Points on a hilly landscape, in no order, each with its height.
From any point a ball rolls to the lowest of the 2 points nearest to it. It stops when none of these is lower. Distance is the straight distance between rows; heights are no part of it.
K_148: [ 0.33 -0.51  0.45  3.40 -1.78 -1.77  0.32  1.61  1.33  0.09  0.28  1.15
 -0.21 -0.79 -0.51 -0.14  2.44  1.79  0.53  0.24]  (h 130)
K_688: [-1.55 -0.49 -1.82 -2.67  0.21 -3.69 -0.81 -3.30  1.38  0.54  2.24  0.54
  0.58  1.61 -1.27 -1.83 -1.03 -2.28 -0.89 -2.07]  (h 517)
K_821: [-3.12 -3.02  0.35  1.95  0.04 -1.92 -0.18 -1.08  0.68 -0.23  2.25 -0.69
  0.05  1.86 -1.52  0.20 -0.53  0.81 -0.78 -0.43]  (h 525)
K_112: [ 2.52  2.18 -0.02 -1.73 -1.15 -0.84 -1.49 -2.65  0.99  1.66 -0.23  1.89
 -0.84  0.84 -1.02 -2.55 -1.05 -3.46  2.63  0.23]  (h 786)
K_560: [ 2.11  0.60  0.94 -3.67  1.56  4.44 -0.23 -2.72 -3.22 -0.33 -2.24  1.19
  0.54  0.19  1.04 -1.27  1.82 -0.23  4.99  0.90]  (h 188)
K_973: [ 0.81  0.56 -2.20 -2.71  0.02  2.98  0.57 -2.16 -4.26 -0.15 -2.49  2.00
  0.97 -0.08  1.97 -1.32  1.30  0.63  2.76 -0.07]  (h 140)
K_712: [-0.64 -1.70  0.36  0.44 -1.87 -3.59  2.26  2.98  2.46  0.04  3.53  1.48
  0.63 -0.61 -2.01 -1.76  2.35  3.90 -0.37 -0.77]  (h 411)
K_253: [ 0.00  0.17 -0.90 -4.78 -0.80 -2.90 -0.13 -2.04  1.37  1.18  2.46  1.91
 -0.84  2.01  0.16 -3.09 -2.84 -3.02 -1.03 -1.72]  (h 547)
K_24: [ 0.05  1.78 -1.16 -2.62 -1.52  1.31  0.05 -0.55  0.38 -2.23 -0.04  3.03
  1.19  0.50 -1.65 -3.60  0.89 -0.13  5.08  4.49]  (h 459)
K_544: [-3.34 -1.72 -1.89 -1.64  1.76 -0.91 -1.25 -3.81 -0.65 -1.51  0.69 -1.86
  0.78  2.50 -0.11  0.51 -1.77 -2.29 -1.39 -1.43]  (h 444)
K_693: [ 2.92  1.15  1.53 -1.49  2.05  3.57 -1.17 -3.38 -2.47  0.78 -1.20 -0.29
 -1.62 -0.21  0.59 -0.32  1.47 -0.89  4.19  0.29]  (h 222)
K_101: [-0.57  0.36 -1.18  0.93  0.81 -3.06 -0.40 -2.92 -0.22  3.92  3.14  2.92
 -1.33  0.21  0.28 -0.76  2.30  0.81 -0.62 -0.87]  (h 650)
K_153: [-1.77 -1.72  2.44  3.14 -0.89  0.90  0.48  1.65  1.27 -2.05 -1.79 -1.88
  1.27  0.30 -2.00  2.52 -1.86  0.83  0.41  1.49]  (h 454)
K_923: [-3.19 -1.18 -1.47  2.20 -0.65 -1.07  0.69 -0.54 -0.07 -0.87  0.24  0.42
  1.05  0.84 -1.53  0.06 -0.40  1.03  0.96  1.16]  (h 575)
K_436: [ 0.86 -0.92 -2.98 -0.53 -1.68 -3.60 -0.38 -1.72  1.34 -3.90 -0.76 -2.48
  1.41  1.28  0.99 -1.23  0.15 -2.31 -0.48 -3.05]  (h 718)
K_833: [-1.23 -2.49  2.69  0.73  0.53 -0.63 -1.06  1.00  2.37 -1.33  0.72 -2.07
  1.09  2.01  0.06  2.21 -2.89 -2.25 -3.76 -1.36]  (h 874)
K_73: [-1.43 -2.49  2.97  0.15  1.80 -0.92  0.28  0.32  1.32  2.92  4.82  0.79
 -1.78  0.69 -2.23 -0.03  1.85  3.12 -0.45 -0.18]  (h 579)
K_62: [-1.61 -0.54 -1.30  1.44 -1.22  0.90  0.37  0.62 -0.10 -3.25 -2.92 -2.61
  1.37  0.06 -0.99  1.04 -1.65  0.81  1.05  0.84]  (h 437)
K_840: [ 1.36  0.24 -0.54  1.83 -1.80  2.51  1.97  2.25  0.31 -2.56  0.78  0.32
 -2.04  0.85  1.67 -2.63  1.23  2.97  0.71  3.28]  (h 324)
K_652: [ 2.20 -0.50  1.88  0.60  1.53 -1.12  0.38  0.90  0.18  0.74  0.26 -1.94
 -1.59 -3.47  0.49  0.76  4.64  3.03  1.21 -3.04]  (h 299)
K_125: [-0.75 -1.84  2.38  2.50 -3.05 -4.25  0.91  2.46  3.66 -0.09  2.01  1.85
  1.18 -0.02 -2.73 -0.33  1.06  1.28  0.47 -1.41]  (h 379)
K_958: [ 4.84  1.98 -0.18 -2.17 -1.54  1.47  0.93  2.13 -1.91 -0.35 -2.19 -1.77
 -0.02 -2.34  1.44 -1.35  0.18 -0.73  0.89 -2.41]  (h 505)
K_811: [-0.34  0.07  0.65 -2.79 -0.46 -1.52 -0.24 -0.39  2.52  1.52  2.89 -0.03
 -1.61  2.01 -0.82 -2.04 -3.27 -2.22 -2.95 -0.21]  (h 533)
K_886: [-0.91  0.18 -0.18 -3.13 -0.05 -0.47 -0.24  0.85  1.46  1.42  0.58 -0.18
  0.48  0.61 -1.04 -0.01 -4.09 -2.42 -3.65 -0.41]  (h 500)
K_635: [ 1.56  2.06 -0.20 -0.04 -0.73 -3.09 -1.35 -1.43  2.18  2.92  1.36  2.42
 -1.30  0.10 -1.88 -1.90 -0.32 -2.69  0.73  1.04]  (h 811)
K_258: [ 2.47  0.58  1.52  1.80 -0.26 -2.07 -0.79  1.00  1.17  1.55 -0.79 -0.95
 -0.40 -1.08  0.55  1.53  0.10 -1.63 -1.73 -1.69]  (h 372)
K_861: [ 1.15  0.54 -0.22 -1.70  1.54  3.96  0.83  0.35 -1.65 -1.74 -0.03 -0.27
  1.04 -1.62  0.55  0.37  3.80  2.44  1.48  1.90]  (h 229)
K_644: [ 1.22  1.36 -0.78 -4.16  0.19  0.49 -0.81  0.15  0.36 -0.24 -1.86 -1.12
  1.22  1.29  0.45 -0.16 -4.30 -4.61 -3.07 -1.32]  (h 464)
K_802: [-2.06 -0.51 -0.65  2.10  0.73  0.24 -0.67  0.51 -0.46 -0.09 -1.13 -0.74
  0.75  1.99  1.88  2.47 -3.29 -2.09 -3.88  0.37]  (h 335)
K_581: [ 1.17  1.65 -1.78  2.97 -2.02  0.07  0.46  0.33 -0.01 -1.25 -1.23  0.52
 -0.88  0.50  1.08 -1.36  0.29  0.18  1.54  2.06]  (h 642)
K_913: [-1.70 -0.31 -0.68  1.71  1.33  1.16 -0.33  0.98 -2.05  0.55 -1.13 -1.42
 -0.76 -0.24  2.97  2.83 -1.65  0.12 -3.51 -0.67]  (h 287)
K_260: [ 0.40  0.29  1.47  1.28 -0.10 -3.19 -1.56  1.29  1.66  1.72 -1.73  0.15
  2.49 -0.55 -0.31  3.16  0.14 -3.16 -2.65 -2.48]  (h 317)
K_178: [ 5.56  3.10  0.93 -0.92 -0.69  2.86  0.88  3.17 -2.54 -0.38 -1.19 -0.53
 -0.75 -2.52  2.10 -1.01  3.26 -0.40  1.66  0.11]  (h 529)
K_929: [ 0.28 -0.72 -2.24  1.29 -1.56 -3.97  1.75  1.30  0.03  0.62  1.33  0.88
 -0.27 -0.99  1.07 -0.88  1.93  2.55 -2.13 -2.97]  (h 183)
K_675: [-0.49 -0.58  1.32  1.95 -2.04 -3.14  0.11  2.07  3.40  0.57  1.10  2.43
  0.72 -0.86 -3.16 -0.71  2.06  0.66  1.74  1.68]  (h 265)
K_28: [ 0.87  2.37 -0.45 -1.83  0.31 -0.82 -1.28  0.21  1.09  0.49 -0.92  1.93
  1.83 -2.34 -3.60 -0.72  2.42 -1.35  3.35  1.99]  (h 373)
K_783: [ 1.61  0.65  1.14 -0.05 -0.92 -0.20 -0.42  0.86  2.16  0.51  0.20  0.27
 -1.21 -0.48 -2.67 -1.39  0.36 -0.15  1.26  1.34]  (h 400)
K_622: [-0.99 -1.26 -0.95 -0.27 -0.96 -1.22  0.06 -0.04  0.55 -2.53 -1.77 -2.32
  1.43 -0.39 -0.98  0.91 -1.49 -0.01 -0.66 -1.56]  (h 390)
K_186: [-1.38 -1.45 -1.48 -0.33 -0.92 -3.81  1.29  2.33  1.29 -0.24  1.11 -0.02
  2.18 -0.04  1.02  0.91 -1.20  0.14 -4.88 -3.67]  (h 824)
K_57: [-0.52  0.51  3.18  5.20 -1.98  0.15  0.39  2.96  2.58  0.00 -1.02  1.57
  0.40  0.80 -0.22  2.34 -2.02 -0.53 -0.82  2.46]  (h 513)
K_730: [-2.09 -2.49 -0.76 -0.37 -0.65 -1.33  1.84  1.94  0.20  0.51  2.01  0.20
  0.31 -0.40 -1.12 -0.59 -0.49  2.90 -2.29 -1.26]  (h 72)
K_434: [ 5.32  3.93 -0.33 -0.17 -1.81  1.80  0.15  2.40 -1.13 -0.64 -1.08  1.27
  0.58 -1.74  1.17 -1.38  3.30 -1.21  2.41  2.43]  (h 554)
K_957: [-0.79  1.16 -1.81  0.54  2.05  1.41  0.13  0.29 -4.31  2.01 -1.71 -0.39
 -1.15 -1.99  4.45  2.19 -0.11  0.74 -2.98 -1.43]  (h 239)
K_988: [-3.29 -2.37  2.03 -0.18  2.89  3.13  0.08  0.36 -1.27  1.38  1.81 -1.60
 -1.66  0.68 -0.97  2.22 -1.87  2.44 -1.84  0.91]  (h 223)
K_87: [-3.69 -0.61 -0.37 -1.32  1.91 -0.07 -0.72 -1.15 -0.82  1.62  3.09  2.02
  0.56 -0.16 -3.57 -0.58  1.49  1.26  1.66  2.49]  (h 212)
K_457: [-0.33  0.82  0.62  1.69 -0.22  0.00 -0.30  0.20  1.58 -0.02  0.74  1.22
 -0.36  0.19 -2.22 -0.44  1.29  0.37  2.40  4.25]  (h 330)
K_29: [-2.85  0.08 -1.88  1.66  0.66 -2.24 -1.11 -1.52 -1.02  1.57 -0.82  1.18
  1.79  0.25  0.53  2.42 -0.12 -1.13 -2.37 -1.26]  (h 725)
K_391: [ 0.25  0.68 -4.17  1.33 -2.28 -1.83 -0.12 -1.46 -0.98 -3.03 -2.44 -1.20
  1.55  0.85  2.15 -0.76 -0.62 -1.89  0.00 -1.33]  (h 692)
K_169: [ 0.89  0.02 -0.38  1.71 -0.96  0.40 -0.25 -1.34 -0.05 -1.24  0.66 -1.12
 -3.72  2.35  3.44 -1.64 -2.75 -0.56 -1.62  0.01]  (h 368)
K_456: [-2.62 -2.14  1.66 -1.81  2.93  2.90 -0.33 -0.92 -0.61  0.52 -0.16 -3.03
 -0.16  0.21 -2.27  2.85 -2.83  0.57 -1.31  0.16]  (h 262)
K_268: [-1.43 -0.80  1.83  4.22 -0.31 -0.85 -0.64  0.95  1.18  0.64 -0.96  0.66
  0.93  1.31  0.70  2.98 -1.52 -1.60 -2.34  0.16]  (h 404)
K_660: [-3.12 -1.78  0.95  0.95  1.69  1.20  0.31  1.21 -1.41  1.63  0.07 -0.71
  0.37 -0.13  0.19  3.22 -1.53  1.48 -3.38 -0.54]  (h 273)
K_501: [-2.01 -0.05 -1.43  2.29  1.18 -2.58 -0.41 -0.74 -0.81  3.39  1.76  3.17
  0.02 -0.12  0.93  1.14  0.71  0.64 -1.97 -0.88]  (h 686)
K_323: [ 1.94 -0.30  1.25  0.12 -0.65  1.33 -0.18  0.70  0.88 -0.49 -0.02 -2.49
 -2.59  1.01  1.60 -0.67 -2.78 -1.01 -2.71 -0.10]  (h 337)
K_897: [-2.44 -1.25 -1.98 -4.13  0.00  0.54  0.05 -0.93 -0.50 -1.50 -1.16 -1.71
  1.99 -0.33 -3.24 -0.38 -2.52 -0.29  0.26 -0.80]  (h 334)
K_928: [-2.10 -3.62  3.78  1.65  1.67 -0.39 -0.26 -0.58  0.54  1.41  3.12 -1.11
 -2.34  0.42 -0.93  1.34  0.43  2.70 -1.17 -1.53]  (h 543)
K_710: [ 1.01  1.32 -0.56 -0.93 -1.22  5.15  1.58  0.97 -1.34 -3.48 -2.78 -0.94
  0.38  0.78  0.59 -0.98 -2.35  0.92  2.76  3.24]  (h 110)
K_170: [ 0.58 -2.06  1.85  2.23 -0.01 -1.36  0.74  0.57  1.42 -0.28  1.33 -1.13
 -1.34 -1.09 -0.96  0.12  3.28  3.11  0.78 -1.71]  (h 233)
K_203: [ 1.28  0.77  2.21 -0.14  1.77  4.87 -0.16  0.96 -0.51 -0.88 -1.11 -2.22
 -1.66 -0.82  0.11  0.73 -0.08  1.28  1.53  2.17]  (h 300)
K_74: [-1.59 -2.43  0.88  1.33 -0.87 -2.95  0.04  1.26  1.94 -0.69  1.52 -0.38
  0.85  1.46  1.09  1.27 -1.37 -0.50 -3.91 -2.42]  (h 850)
K_388: [ 2.44  1.00  1.78 -0.35  1.52  1.52 -2.02 -2.59  0.04  0.12 -1.08 -1.64
 -0.97 -1.07 -2.61  0.42  2.08 -0.91  4.49  0.50]  (h 263)
K_609: [-0.13 -0.89 -1.43  0.22 -0.15 -1.00 -0.69 -1.29  0.37 -2.68  1.44 -1.85
 -2.03  3.29  4.19 -1.72 -2.15 -1.91 -3.45 -1.47]  (h 394)
K_947: [-0.06 -0.30 -1.58 -1.58 -2.14 -3.11  2.20  1.37  1.59  0.41  3.68  1.99
 -0.82 -0.09 -1.29 -3.54  1.21  2.77 -0.04 -0.14]  (h 340)
K_592: [-3.23 -1.47  0.20 -1.32  0.52 -1.36  0.62  1.39  0.95  1.78  3.82  1.44
  0.48 -0.04 -3.39 -1.65  0.54  1.90  0.64  2.08]  (h 258)
K_705: [-2.86 -2.55  4.35  0.74 -0.78 -0.57 -0.50  2.79  2.11 -0.57 -0.03  0.04
  2.92  0.52 -1.64  3.72 -2.89 -1.75 -3.31 -2.53]  (h 903)
K_27: [-0.16  0.17 -1.64 -0.13 -0.19  0.89 -0.33 -3.94 -0.96 -0.80  0.67  1.59
 -0.66  1.35 -0.81 -2.62  1.65  0.47  4.92  1.67]  (h 142)
K_888: [ 3.60  0.48  1.99 -3.92 -0.26  4.06 -0.09 -1.46 -1.97  1.26 -3.04  0.14
 -1.35  1.45  2.09 -0.57 -3.25 -3.16  1.59 -0.16]  (h 234)
K_658: [-4.19 -1.83 -1.87  0.31 -0.67 -2.91  0.11  1.66  0.45 -1.08  0.06  0.35
  4.16  0.44 -0.21  1.94 -1.95 -1.32 -3.69 -1.79]  (h 788)
K_806: [-1.40 -0.97  0.34  3.45 -0.56  1.33  1.39  1.22 -0.07 -1.41  0.89 -0.41
 -1.95  0.71  0.73 -0.29  1.69  3.71  0.46  2.20]  (h 384)
K_322: [-0.12 -0.92  1.09  0.72  1.10 -2.00 -0.16 -1.68  1.23  2.74  4.23  1.39
 -2.86  0.93 -1.32 -1.58  1.87  1.54  0.47 -0.10]  (h 615)
K_478: [-0.02 -1.15 -1.97 -2.87 -0.73 -0.47  0.85 -0.16 -0.24 -1.44 -0.08 -1.66
  0.66 -0.09 -0.66 -1.54 -1.26  0.76 -0.67 -2.32]  (h 345)
K_824: [ 3.93  1.08 -0.87 -0.30 -1.22 -3.85  0.28  0.86  0.68 -0.25 -0.60 -1.98
  0.43 -1.95  1.88  0.10  0.89 -1.64 -1.67 -4.48]  (h 314)
K_53: [ 0.08  0.41  0.40  2.55  1.19 -0.35 -1.08 -1.42 -0.25  1.00 -0.43  0.16
 -0.65 -0.57 -0.98  1.44  1.70  0.02  1.57  0.33]  (h 236)
K_880: [-0.40 -0.04  0.48  4.09 -0.10 -2.76 -1.62 -2.05  1.09  1.30 -1.33  0.71
  1.11 -0.38 -1.10  2.17  1.74 -1.81  1.01 -0.80]  (h 151)
K_49: [-0.47 -0.68 -0.76 -2.13  1.26 -0.64  1.70  1.92  0.02  1.89  2.88  1.05
 -0.17 -1.67 -0.81 -0.51  2.29  3.35 -1.88 -1.37]  (h 160)
K_614: [-2.32 -1.72 -1.59 -0.69  2.08 -1.02 -2.14 -2.40  0.63 -2.22  1.45 -1.53
  0.04  4.31  2.37 -0.12 -1.57 -3.29 -2.97 -1.64]  (h 420)
K_237: [-0.37  1.22  0.22 -0.56  3.01  2.14 -0.46  0.23 -0.95  2.86  1.06  2.15
  0.58 -1.42 -0.53  1.78  3.01  1.24 -0.62  1.73]  (h 111)
K_606: [-0.22  0.45 -2.03  0.24  0.89  1.90 -0.01 -3.16 -2.52 -0.13 -0.98  0.76
 -0.37  0.29  0.68 -0.77  1.71  1.04  3.08  0.67]  (h 82)
K_33: [ 2.05  1.35 -1.41 -2.75 -0.37 -0.29  0.04 -0.21 -1.19  0.71 -1.00 -0.49
  0.13  0.25  2.92 -0.68 -2.59 -2.90 -3.58 -2.82]  (h 435)
K_668: [-0.87 -0.35 -1.19 -0.83  0.77  1.66  2.19  2.98 -1.42  0.01  1.53  0.96
 -0.23 -1.49  1.26 -0.66  2.72  4.29 -1.30  0.43]  (h 224)
K_336: [-0.53  0.34 -2.56  4.43 -0.72 -2.38 -0.82 -1.96 -1.67 -1.85 -2.59 -0.96
  0.98  0.06  2.88  1.04  1.04 -1.60  0.26 -1.01]  (h 659)
K_977: [ 0.03  0.91  2.10  2.04  0.10  3.12  0.01  0.56  0.73 -1.38 -2.03 -3.11
 -1.26  1.89  1.18  1.76 -4.79 -1.27 -1.20  2.74]  (h 428)
K_233: [ 0.12  0.37 -1.05 -2.25 -0.84 -1.39 -1.13 -3.04  1.01 -0.11 -0.68  0.52
  0.47  0.17 -2.38 -2.07 -0.92 -2.27  2.59  0.02]  (h 763)
K_225: [ 2.77  1.73  0.41 -2.86  0.02  0.98 -0.35  0.52  1.06  0.85  0.41  1.56
  0.11 -1.20 -2.13 -1.76  2.10 -0.03  1.99  0.83]  (h 425)
K_350: [-2.32 -0.73  2.66  1.93  0.83  3.08  0.41  1.47  0.45 -0.82 -1.60 -2.68
  0.37  0.99 -1.17  3.19 -4.39  0.69 -0.66  2.57]  (h 385)
K_165: [ 5.07  0.76  0.70 -0.28 -0.74 -2.40  0.27  1.95 -0.44 -0.09 -0.66 -3.38
 -1.09 -3.28  1.56 -0.48  2.13  0.08  0.13 -4.79]  (h 351)
K_936: [-0.73  2.76 -1.81  0.51 -0.75  1.43  0.22 -0.27 -0.08 -0.80  0.01  3.16
  0.65  0.70 -0.64 -1.50  0.68  0.22  3.28  5.18]  (h 410)
K_671: [-3.70 -2.08 -0.97 -1.14  0.45 -2.46 -0.58 -1.62  0.58  0.06  1.74 -0.26
  1.32  1.47 -1.87 -0.20 -2.28 -1.16 -1.17 -0.64]  (h 481)
K_89: [-3.20 -3.40  2.98  4.22  1.04 -0.24 -0.12 -0.13 -1.02  0.63  1.92 -0.64
 -2.02  0.46  1.43  2.29  0.33  2.46 -1.44 -1.21]  (h 509)
K_409: [-0.04  1.15 -1.16  1.57  0.04  3.80  1.58  0.00 -2.98 -1.80 -0.85 -0.06
 -2.10  0.34  3.85 -0.55  0.30  2.49  0.99  2.52]  (h 184)
K_998: [ 1.67  0.55 -0.55 -0.25 -0.89 -4.49 -0.48  1.10  2.38  0.44 -0.51 -0.78
  2.36 -0.74 -0.03  1.14  0.50 -2.89 -2.91 -3.95]  (h 362)
K_934: [-0.69  1.76  1.09  0.41 -0.06 -2.01 -1.37  1.12  2.23  3.36  0.99  3.16
  0.00 -0.53 -2.47  0.06 -0.66 -1.39 -0.19  2.69]  (h 837)
K_416: [ 3.75  0.95  1.30 -2.39 -0.85  0.81 -0.25 -0.88  1.77  0.68  0.31 -0.25
 -2.72  1.00  0.50 -2.02 -2.39 -2.37 -1.38 -1.21]  (h 304)
K_757: [ 3.34  1.50  0.16 -2.35  0.62  2.06 -0.64 -0.82 -2.76  0.85 -2.44 -1.69
 -0.31 -1.12  1.71  0.19 -0.36 -1.42  0.86 -2.73]  (h 480)
K_587: [ 1.26  1.31  1.91 -1.46  2.93  5.82  0.34  1.26 -1.20 -0.73  0.03 -1.13
 -0.11 -1.51  0.87  1.96  3.04  2.26  0.41  3.44]  (h 266)
K_349: [ 2.12  0.32 -1.40  0.61 -1.45 -3.83  0.66  1.03  0.78  0.15 -0.69 -0.76
  1.09 -2.26  0.17  0.16  2.42  0.89 -0.27 -3.85]  (h 264)
K_10: [-3.87 -1.63  0.85  0.62  1.70 -2.33 -1.20 -1.69  0.86  3.22  2.72  2.42
  0.74  0.34 -3.58  0.92  0.30 -0.16  0.89  1.08]  (h 139)
K_46: [ 2.92  1.65  0.17 -0.05  0.05 -1.35 -1.75 -0.49  0.55  1.10 -0.71 -1.47
 -1.31  0.30  2.15  0.05 -0.96 -3.99 -2.63 -2.45]  (h 407)
K_774: [ 3.10 -0.22  1.22 -1.29  1.49 -0.58  0.28  0.65 -1.43 -0.08  0.14 -3.39
 -2.37 -3.61  2.03  0.03  2.21  2.20  0.36 -4.33]  (h 336)
K_331: [-0.30  0.88 -0.34  1.00  1.97  2.67 -0.09  0.18 -2.01  0.77 -1.18 -0.09
  0.26 -1.63  0.60  1.86  1.88  1.69  0.80  1.41]  (h 176)
K_241: [-2.23 -2.39  1.34  5.95 -0.23  0.14  0.17 -0.26 -0.63 -1.53  0.37 -0.82
 -2.25  0.05  2.38  1.44  1.60  3.00  0.67  0.60]  (h 451)
K_704: [ 0.00  0.64 -3.52 -0.04 -1.90 -3.86  1.42  0.03  0.57  1.24  2.37  2.95
 -0.70  0.21  0.80 -3.06  1.07  1.36 -0.50 -1.40]  (h 268)
K_813: [ 3.07  1.67  0.93 -5.07  0.89  2.22 -0.17 -0.33  0.05  0.71  1.73  2.45
  1.57 -2.09 -1.56 -1.70  4.57 -0.20  2.30  1.49]  (h 465)
K_319: [-1.71 -1.49  0.42 -3.57  1.64  2.16 -0.54 -2.12 -0.06 -0.78 -0.30 -2.13
  0.31  0.68 -2.43  0.27 -2.94 -0.04 -0.19 -0.69]  (h 298)
K_264: [-0.90 -0.53  2.71  1.06  1.93  4.51  0.09  1.14 -0.15 -1.37 -2.05 -3.41
 -0.20 -0.33 -1.46  3.29 -1.56  1.82  0.96  2.32]  (h 338)
K_400: [-0.24 -0.43 -0.78 -3.62 -0.47  3.16  1.00 -1.38 -1.47 -2.18  0.09  2.01
  0.55  0.97 -0.32 -2.92  1.17  1.73  3.59  2.57]  (h 495)
K_120: [-4.47 -3.31  0.51 -0.08 -1.01 -2.52  1.50  2.96  0.90  0.48  3.95  0.53
  1.73  0.02 -2.87 -0.77 -0.76  2.41 -0.10  0.51]  (h 175)
K_187: [ 1.15  0.84 -0.23 -5.93 -0.01  3.10  0.95 -0.71 -0.75 -0.51  0.86  3.31
  1.03 -0.49 -0.25 -2.41  2.91  0.76  2.75  2.22]  (h 502)
K_634: [ 3.62  1.32  0.48 -3.55  0.73  0.89 -1.24 -0.88 -2.00  0.65 -2.28 -1.84
 -0.02 -0.65  2.53  0.33 -1.78 -4.05 -1.42 -4.18]  (h 460)
K_815: [-2.84 -0.95 -2.01  2.54  2.15  1.69 -0.02 -1.40 -3.82 -0.88 -1.14 -1.15
 -1.06 -0.61  2.85  1.85  0.60  2.95 -0.19  0.02]  (h 267)
K_718: [ 0.40  1.86  1.59  3.76  0.13  1.39 -0.43  1.76  0.88  0.42 -2.00 -0.98
 -0.58  0.72  0.84  2.73 -2.96 -0.77 -0.67  3.07]  (h 474)
K_807: [ 1.06  1.22 -0.21 -0.69 -0.73  5.95  2.33  1.97 -1.69 -3.54 -0.96 -0.37
 -0.62  0.52  2.69 -1.11 -0.31  2.69  1.21  3.97]  (h 144)
K_269: [-1.64 -0.72  0.19  0.92  0.93 -3.45 -1.01 -1.52  1.12  2.11  0.42  1.79
  1.56 -1.12 -2.89  1.33  1.78 -0.11  0.96 -1.57]  (h 28)
K_655: [-0.85  2.50  0.80  0.98 -0.53 -0.70 -0.45  2.66  1.97  1.42 -1.36  2.13
  2.28 -1.19 -2.70  1.40 -0.76 -1.56  0.99  3.58]  (h 781)
K_763: [ 0.70 -1.11 -0.27 -0.85 -0.20 -0.40  0.67 -0.32  0.42 -0.43  0.58 -1.47
 -1.41 -0.82 -0.39 -1.42  0.60  2.44  0.24 -1.93]  (h 303)
K_588: [-1.64  0.07 -0.45  2.97  2.38  3.28  0.39 -0.68 -3.14 -0.68 -0.11 -0.10
 -2.70 -0.24  3.47  1.25  1.45  3.17  0.48  2.47]  (h 225)
K_184: [ 1.26  2.12 -0.47 -0.76  1.09  1.57 -1.11 -2.25 -0.72 -0.62 -2.31  0.37
  1.46 -1.42 -2.43  0.20  2.85 -1.01  5.14  2.01]  (h 311)
K_297: [ 1.21  2.04 -1.62  0.79 -3.36 -0.79  0.27  0.69  1.55 -2.04 -2.17  0.25
  0.61  0.88 -0.64 -2.14 -2.26 -1.73  2.00  2.78]  (h 681)
K_786: [-3.41 -0.40 -2.49 -0.21  1.26 -2.42 -1.36 -0.85 -0.16  0.14 -0.22  0.17
  3.57  1.23 -0.32  2.49 -1.90 -2.59 -3.40 -1.61]  (h 757)
K_492: [-1.46 -0.47  1.97  3.35  0.69 -3.35 -2.28 -0.81  1.29  2.00 -0.94  1.84
  3.06 -0.30 -0.75  3.85  0.88 -3.05 -0.58 -2.67]  (h 245)
K_995: [-2.22  0.38 -2.65  3.39 -0.13 -0.51 -0.21 -2.09 -1.67 -1.07 -1.59 -0.16
  0.71  0.47  0.74  0.85  0.26  0.35  1.06  0.64]  (h 622)
K_577: [ 1.68  0.24  0.22 -3.98 -1.19  3.82  0.93 -0.39 -1.27 -0.88 -2.74  0.42
 -0.20  1.42  0.99 -1.78 -3.90 -1.01  1.28  0.41]  (h 195)
K_359: [ 3.54  3.03 -0.99  3.30 -1.94  0.35  0.22  0.95  0.25 -0.64 -0.73  1.48
 -0.47 -0.89  0.94 -1.75  3.58 -0.03  3.21  3.05]  (h 596)
K_524: [ 1.17  2.25  0.15  1.47 -2.08  0.05  0.51  3.22  1.82 -0.45 -2.19  0.28
  0.82 -0.90 -1.29  0.15 -1.28 -1.19  0.75  2.83]  (h 726)
K_345: [ 3.62  0.71  0.57 -1.23 -2.27  4.29  1.61  0.74 -1.81 -1.90 -3.10 -0.80
 -1.54  1.18  2.75 -2.19 -2.38 -0.24  2.33  1.16]  (h 152)
K_163: [ 0.25  0.36 -0.82 -0.81 -0.13  3.15  1.88  0.99 -1.37 -1.13  1.90  1.79
 -1.17 -0.08  2.22 -1.94  2.98  3.11 -0.13  3.20]  (h 275)
K_115: [-0.43  1.07 -0.52  0.09  2.64  1.30  0.04  1.82 -2.13  3.43 -0.40  1.40
 -0.56 -2.44  1.63  1.97  1.61  1.64 -2.85 -0.80]  (h 181)
K_912: [ 4.58  0.44  2.39 -4.56 -0.54  1.06 -0.30 -1.94 -0.38  1.70 -1.08  0.47
 -1.89  0.83  1.45 -2.25 -1.89 -2.58  1.21 -2.32]  (h 271)
K_129: [ 1.08 -0.42 -1.76 -2.54 -1.43 -1.93 -0.78 -2.73  1.19 -2.42 -1.28 -1.91
  1.07  0.61 -1.17 -1.89 -0.83 -2.62  1.35 -2.67]  (h 740)

For each start below, name the point where the ball stops.
K_833 -> K_730
K_718 -> K_237
K_705 -> K_730
K_322 -> K_730
K_153 -> K_237
K_609 -> K_710
